Points on a hilly landscape, in no order, each with its height.
A climber steps from a point to the highest of its 2 nearest points, and stops where none of them is higher. Distance is the straight distance between rows; heights are no part of it.
z279 height 686: [141 128 154 112 156 112 136 131  98  95 111 128 146 101  95  56 106 143
 148 127 171 126  92 113]
z700 height 422: [110  89  64 116 129 120 151 116 161 183 157 121 142 176 167 115  79 139
 130 139  65 129 157 181]
z962 height 124: [120 115 208 136 108 145  68 111  84 112  87 100 146 179 114  74 142 141
 143 132 137 179  69  86]
z97 height 729: [147 189  83 173 104 156 106 116 150 133 121  90 101 114 165 168 125 153
 139  91  95 142 164 107]
z347 height 439: [136 147 182  99 119 112 127  94  95 131 124 120 152 132 129 159 114 122
  75 123 177 135 131 145]
z422 height 328: [ 69  76 150 118 137 132 146 126 133 146 113 151 176 163 134  72 111 120
 158 149  92 139 127 161]
z722 height 589: [122 158  83 132  86 111 105 148 154 147 155 128 122 149 139 200 110 113
 123 128 124 143 155 127]
z894 height 346: [160 150 175 101 125  98 106  99 118 152 130  82 143 172 155 124 123 120
 139  93 175 155 124 172]
z521 height 318: [171 159 129 132 119 114  89  96 132 161 140  76 126 161 153 114 131 132
 147  49 160 157 120 148]
z827 height 434: [ 82 115 122 110  93 112  76 147 147 141 132 133 157 187 141 166 105  97
 145 160 124 156 146 150]
z683 height 719: [137 106 149 111 137 138 115 170 142 133 158 127 156 180 140  85 140 152
 180 105 148 120 102 146]
z479 height 743: [ 99 107 110 136 125  82 173 137  88 102 116 111 150  82  78 136  79  94
 115 195 122 108 154 152]
z746 height 110: [113 134 191 141 134 152  71  94  90 112  61 135 132 148  92  62 151 140
 147 155 122 176  59  53]
z3 height 578: [141 177 126 170 104 144 151  96 145 120 158  88  54  95 157 244 142 143
 106 157  72  93 201 129]
z174 height 695: [182 185  85 154 109 160 102  94 141 155 113 104  97 121 167 160 138 138
 117  54 125 147 141 108]
z681 height 47: [177 105  81 109 148 141  78 164 142 108 110 157 111 136 110  71 174 157
 160 112 147 126  47  61]
z993 height 830: [151 162 116 156 127  95 186 132 103  90 147 103 115  63 110 162  99 145
  79 141 146 106 153 138]
z275 height 741: [112 135 165 132 121  87 134 168 115  82 144 130 159 152  88 138  78 133
 111 175 152 110 110 147]
z994 height 290: [ 50  55 158 133 131 146 133 117 128 131  89 161 182 162 127  70 100 106
 139 165  60 136 100 121]
z7 height 138: [ 94 117 219 146 115 187  64 130 104 112  92 116 139 200 130  92 142 128
 162 132 102 181  92  93]
z285 height 477: [137 157 108 128 146 126 138  95  96 135  92 134 121  56 120 100 134 123
 134  94 170 147 121 110]
z471 height 602: [119 118 177 115 123 141  79 137 129 152 103 153 140 167 143 141 169  88
 149 100 161 152 116 140]
z371 height 722: [123 145  86 144 124 141 150 124 153 131 141 121 111 100 146 131 126 140
 154 109 109 136 158 136]
z421 height 359: [174 143 110 101 159 130 123 134 112  99 104 123 118 103  97  78 133 162
 104 116 194 122  63  55]
z642 height 612: [138 138 100 114 154 133 141 147 119  98 104 160  89  55 112  85 149 141
 119 126 178 121 101  64]
z143 height 495: [108 115  88 151 131 143 163 137 159 134 165 124  93 110 140 193 150 132
 144 154  54  97 183 156]
z261 height 808: [135 146 106 131 119  73 159  92 124 129 197  88  65 102 108 208  94 119
 104 211  84 121 212 175]
z254 height 728: [165 165 134 134 147 157 166 114 124 113 140 106  90 100 143 177 134 157
  32  69 153 102 126 104]
z841 height 396: [138 117  55 157 120 162 119 141 184 158 159 135 120 148 161 149 125 127
 161 100  34 133 157 145]
z81 height 158: [ 79 100 213 139 107 162  80 124 118 121 105 109 158 214 152 107 121 112
 179 147  96 176 114 146]
z214 height 794: [124 137 146 137 124  79 147 120  88 108 109 103 167 100  96 117  83 107
 116 184 145 136 152 165]
z2 height 483: [110  92 113 135 142 137  87 115 124 155  88 112 153 184 122  33 133 117
 195 112 121 147  71 121]
z453 height 474: [112 103  63 120 123 114 149 116 177 161 160 126 113 157 142 157 104 123
 150 149  62 133 196 179]
z554 height 616: [ 91 111 102 132 136 108 184 166 128 114 144 140 138  93 103 134 130 116
 116 166 109  93 142 138]
z389 height 526: [104 114 110 113 110 101 137 124 157 145 165 135 136 155 132 144 107 115
 151 169 106 130 166 189]
z859 height 409: [153 150 126 120 120 100 112  92 101 146 109  88 152 125 126 101  89 127
 151 104 166 164 115 142]
z968 height 751: [133 151 118 115 101  85 141 112 140 145 183  93  86 111 139 209 111 117
 120 188 116 146 185 177]
z384 height 658: [ 71  99 136 129 128 102 179 172 127 102 162 159 129 137 110 138 118 126
 111 187 113  76 125 150]
z329 height 644: [140 130 156 102 129 133  95 148 132 136 123 156 131 130 134 111 170 109
 137  94 164 132  92 114]
z327 height 780: [166 150 126 109 162 150 168 104  97 103 132 103 109  99 114 151 105 139
   6  86 167  98 142 116]
z194 height 447: [116 110 132 131 144 115 119 107 122 157  97 107 164 150 130  36 112 124
 199 108 127 147 102 152]
z547 height 560: [109 136 183 115 122 142  70 119 118 142  77 145 152 162 132  97 169 105
 163 114 155 153  89  96]
z704 height 639: [140 129  93 128 143 132 129 156 131 110 124 155 127  97  97  94 137 151
 144 121 141 111  99  89]
z636 height 688: [161 145 131 108 154 172 148 118 137 124 116 141  86  89 140 162 159 146
  42  61 156  89 120  69]
z208 height 769: [136 163  89 164 103 148 142 122 155 118 147 105  90 118 154 181 119 149
 140 132  74 118 169 134]
z911 height 575: [136 108 125 109 154 153 128 174 161 124 139 192 115 103 129 104 176 138
 159  89 142 112 105 114]
z875 height 660: [162 125 155 111 151 118 104 101 103 104  96 113 151 108  88  22 131 155
 168 131 169 140  73 100]
z661 height 877: [166 179 124 158 120 105 166 107 121  99 163  78  99  86 135 181  88 157
  78 145 126 123 177 146]
z591 height 784: [137 144 140 139 131 100 162 157 115  85 152 120 126 110 101 139  96 147
  92 150 164 102 129 151]
z248 height 62: [153  87 129  98 152 135  63 165 132 111  98 161 133 178 101  57 176 151
 164 137 150 126  32  44]
z289 height 690: [ 88 122 187 117 130 126 118 144 111 111  95 151 149 136 111 117 136 103
 138 134 147 127  91 107]
z132 height 414: [142 125 101 139 133 100 129 107 120 144 133  91 140 135 118  66  95 137
 185 112 133 155 120 158]
z434 height 625: [150 168 100 131  91 136 105 129 148 141 151 118 106 130 157 214 132 115
  91  91 133 131 146 114]
z482 height 77: [120  84 147 113 141 160  60 149 127 113  76 185 141 185  99  67 174 128
 159 153 113 145  32  51]
z913 height 679: [129  99 171 107 139 151  90 173 137 118 121 162 142 175 134  84 174 127
 158 110 143 116  97 117]
z910 height 518: [ 97 127 175 102 114  97 147 114 126 141 146 143 136 123 124 163 143 105
 138 170 131 121 169 172]
z451 height 95: [118 111 162 129 108 162  39 116 120 127  68 156 134 167  94  86 179 121
 155 154 127 167  55  57]
z469 height 839: [166 137 185 136 127  94 139  94  74  97  86 103 167 105  93 118  81 108
  93 160 176 137 126 153]
z699 height 541: [121 162 120 157 131 134 170 113 146 115 169 112  64  91 138 207 151 145
 131 172  72  89 195 149]
z241 height 238: [ 81  74 161 115 146 122 146 177 131  84 115 170 148 149 112  88 132 127
 142 166 117  96  94 121]
z480 height 376: [129 150 140 113 109 105 116 109 132 151 133 119 139 138 152 135 127 122
 155 113 157 158 147 173]
z535 height 356: [109  86  51 133 116 129 104 136 168 181 142 138 128 167 161 140 119 103
 163 107  65 155 148 154]
z975 height 568: [ 78 103 134 117 116 105 151 138 122 134 125 157 151 113 111 133 129 103
 152 164 126 116 141 140]
z609 height 520: [125 122 133 124 139 139  89 121 130 164  86 138 143 155 111  65 159 112
 184 105 145 152  62 102]
z622 height 258: [ 97  90  89 128 142  99 187 104 135 149 152 113 142 103 122 125  88 112
 137 180  84 123 186 191]
z566 height 257: [178 150 117 140 119 148 103 135 138 134 149 121 107 144 144 126 158 137
 136  60 146 139 123 111]
z43 height 410: [143 156 115 134 124 100 151  97 129 134 134 108 138  98 127 133 100 130
 139 134 148 148 158 179]
z368 height 586: [115 143  77 160 100 138 140 152 130 124 143 144  97  79 133 217 164  99
 109 129 115 105 162  92]
z564 height 306: [ 77  78  77 122 131 105 176 112 136 155 137 145 159 130 140 124 107 102
 128 169  76 107 158 156]
z570 height 571: [113 120  98 142 114  99 168 147 139 122 178 119 129 120 121 153 107 138
 125 168 101 107 154 171]
z891 height 610: [168 135 127 108 141 155 108 147 149 137 122 172  99  85 134 126 185 114
 130  72 156 131 100  97]
z30 height 405: [132 143 174  94 141 142 128 101 110 141 107 132 143 110 127 123 139 115
  70  98 190 126 116 112]
z400 height 619: [154 178 126 147 108 151 134  89 140 132 135  95  78 101 160 229 133 151
  66 112 105 106 188 131]
z715 height 204: [106 117 150 124 113 126 109 185 137 129 131 154 150 171 129 137 140 111
 140 134 141 119 122 128]
z878 height 826: [161 170 127 155 114  89 155  83 105 114 173  76  69  97 113 209  97 140
  75 189 119 118 199 168]
z588 height 717: [150 175 100 127 101 115 129  97 154 153 163 100  87 124 157 199 119 132
 121 135 110 149 192 158]
z34 height 378: [146 146 144  97 157 127 113 111  99 116  92 137 137 101 105  96 132 127
  87 102 191 136  83  74]
z601 height 508: [144 152 105 129 141 117 165 118  95 122 107 136 115  41 131 140 130 120
  99 121 175 121 135  98]
z338 height 538: [110  95 115 119 139 146 116 179 149 127 134 193 142 126 130 128 179  99
 152 103 117 121 118 127]
z518 height 718: [123 124 202 112 149 112 141 134  88  79  90 138 155  92  80  85 114 129
 117 168 159 123 102 111]
z449 height 810: [115 112 199 125 130 123 135 139 121 115 146 115 155 158 120  93 124 144
 157 156 140 123 120 180]
z583 height 677: [112 137 101 137 135 123 132 142 129 127 143 128 140 120 120 110 121 134
 154 119 148 133 121 130]
z394 height 259: [ 73  65 137 122 142 138 139 155 125 126 105 176 170 157 118  79 117 114
 119 165  91 105  90  93]
z87 height 418: [105  85  84 162 144 149 202 134 157 143 171 137  99 123 156 152 116 155
 104 163  20  71 171 146]
z864 height 730: [ 97 100 189 119 142 151 113 136 121 100  94 147 155 142 102  57 139 134
 161 147 132 137  82  98]
z819 height 223: [127 138 127 128  98 122 115 175 147 114 169 136 126 166 141 172 140 130
 112 112 154 111 124 131]
z920 height 277: [182 163 101 132 140 151 121  94 119 158 120 107 107 115 144 107 143 144
 113  55 165 143 109  98]
z696 height 297: [183 149 139 128 145 127 105  86 123 165 117  74 129 145 143  80 131 141
 123  45 189 144 103 116]
z964 height 371: [102  64 109 107 130 125 134 126 152 168 139 139 164 181 151 100 107 124
 152 133  87 131 139 169]
z824 height 432: [129 108  63 138 116 154 136 113 183 161 168 123  90 153 172 165 105 141
 141 144  20 116 187 163]
z128 height 455: [115  96  84 154 116 136 172 149 174 125 179 143 112 151 142 168 125 156
 122 140  47  89 168 150]
z630 height 659: [168 184 105 154 101 169 109 100 144 148 127  95  85 129 178 214 133 126
  76  67 108 124 164 106]
z140 height 241: [159 142 108 141 109 155  97 173 158 121 165 146 119 157 148 156 155 149
 134  80 122 119 126 127]
z829 height 364: [ 95  64  66 134 140 125 202 118 148 173 159 146 136 128 154 138 106 123
  99 150  31  97 159 154]
z326 height 832: [172 146 121 115 173 128 165 105  79 100 102 111 124  63 106 118 104 138
  28  94 192 115 121 107]
z184 height 475: [130 140 175 103 130 112 149 115 123 132 139 129 126 104 139 156 135 121
 112 130 176 115 150 165]
z935 height 882: [178 139 155 112 148  98 148 103  72  97  96 101 153  95 100 117  93 123
  52 130 193 131 110 116]
z949 height 181: [ 79 111 189 120  96 147  83 154 122 138 111 138 157 198 131 128 131 106
 149 140 126 144 121 146]
z947 height 753: [107 129 175 140 141 110 134 131  87 100  99 125 163 106  89  86  94 109
 140 165 138 140 125 147]
z193 height 653: [159 147 115 125 137 167 139 129 140 130 133 149  72  73 158 187 185 136
  85  63 135 112 136  85]
z292 height 618: [137 146  88 156 112 161 116 166 149 128 132 161  91  89 143 187 175 118
 114  87 115 118 133  89]
z9 height 588: [159 150 105 124 155 153 132 133 128 118 102 164  87  47 136 107 177 145
 110  74 161 118 113  71]
z268 height 443: [139 163  89 132 126 113 138  98 107 146 119 103 132  80 134 127 113 122
 138  92 158 153 136 138]
z573 height 546: [104 149 100 135 118 111 161 133 108 131 127 135 112  53 129 189 140 108
 103 139 140 115 151 103]
z531 height 702: [ 88  96 156 131 125 103 139 172 131  91 153 144 158 181 107 120  95 135
 119 181 121  97 122 157]
z721 height 478: [105 129 114 115 107  96 103 104 133 146 125 110 159 162 123 141  81  98
 149 163 125 154 155 171]
z111 height 35: [181 131  50 141 146 164  97 150 147 115 116 170 109 108 109  99 178 149
 147 105 129 138  74  53]
z295 height 766: [104 113 224 125 135 148 117 131 107 113 100 125 163 154 120  75 120 141
 158 155 125 141 110 143]
z880 height 764: [127  97 154 118 129 119 129 149 142 127 151 101 155 201 134  88 108 149
 164 134 123 125 133 176]

Call two points neighbours if one is among the 2 nearest of the other. Go from one point of each pair to the other, from neighbour to neighbour, staying as high as possible. Name the lowest point that can't be avoided.
z661 and z214 => z554
z449 and z214 => z875
z661 and z208 => z588

Where does a climber stop that starts at each point below?
z34 => z661
z681 => z935
z480 => z935
z622 => z661
z949 => z935
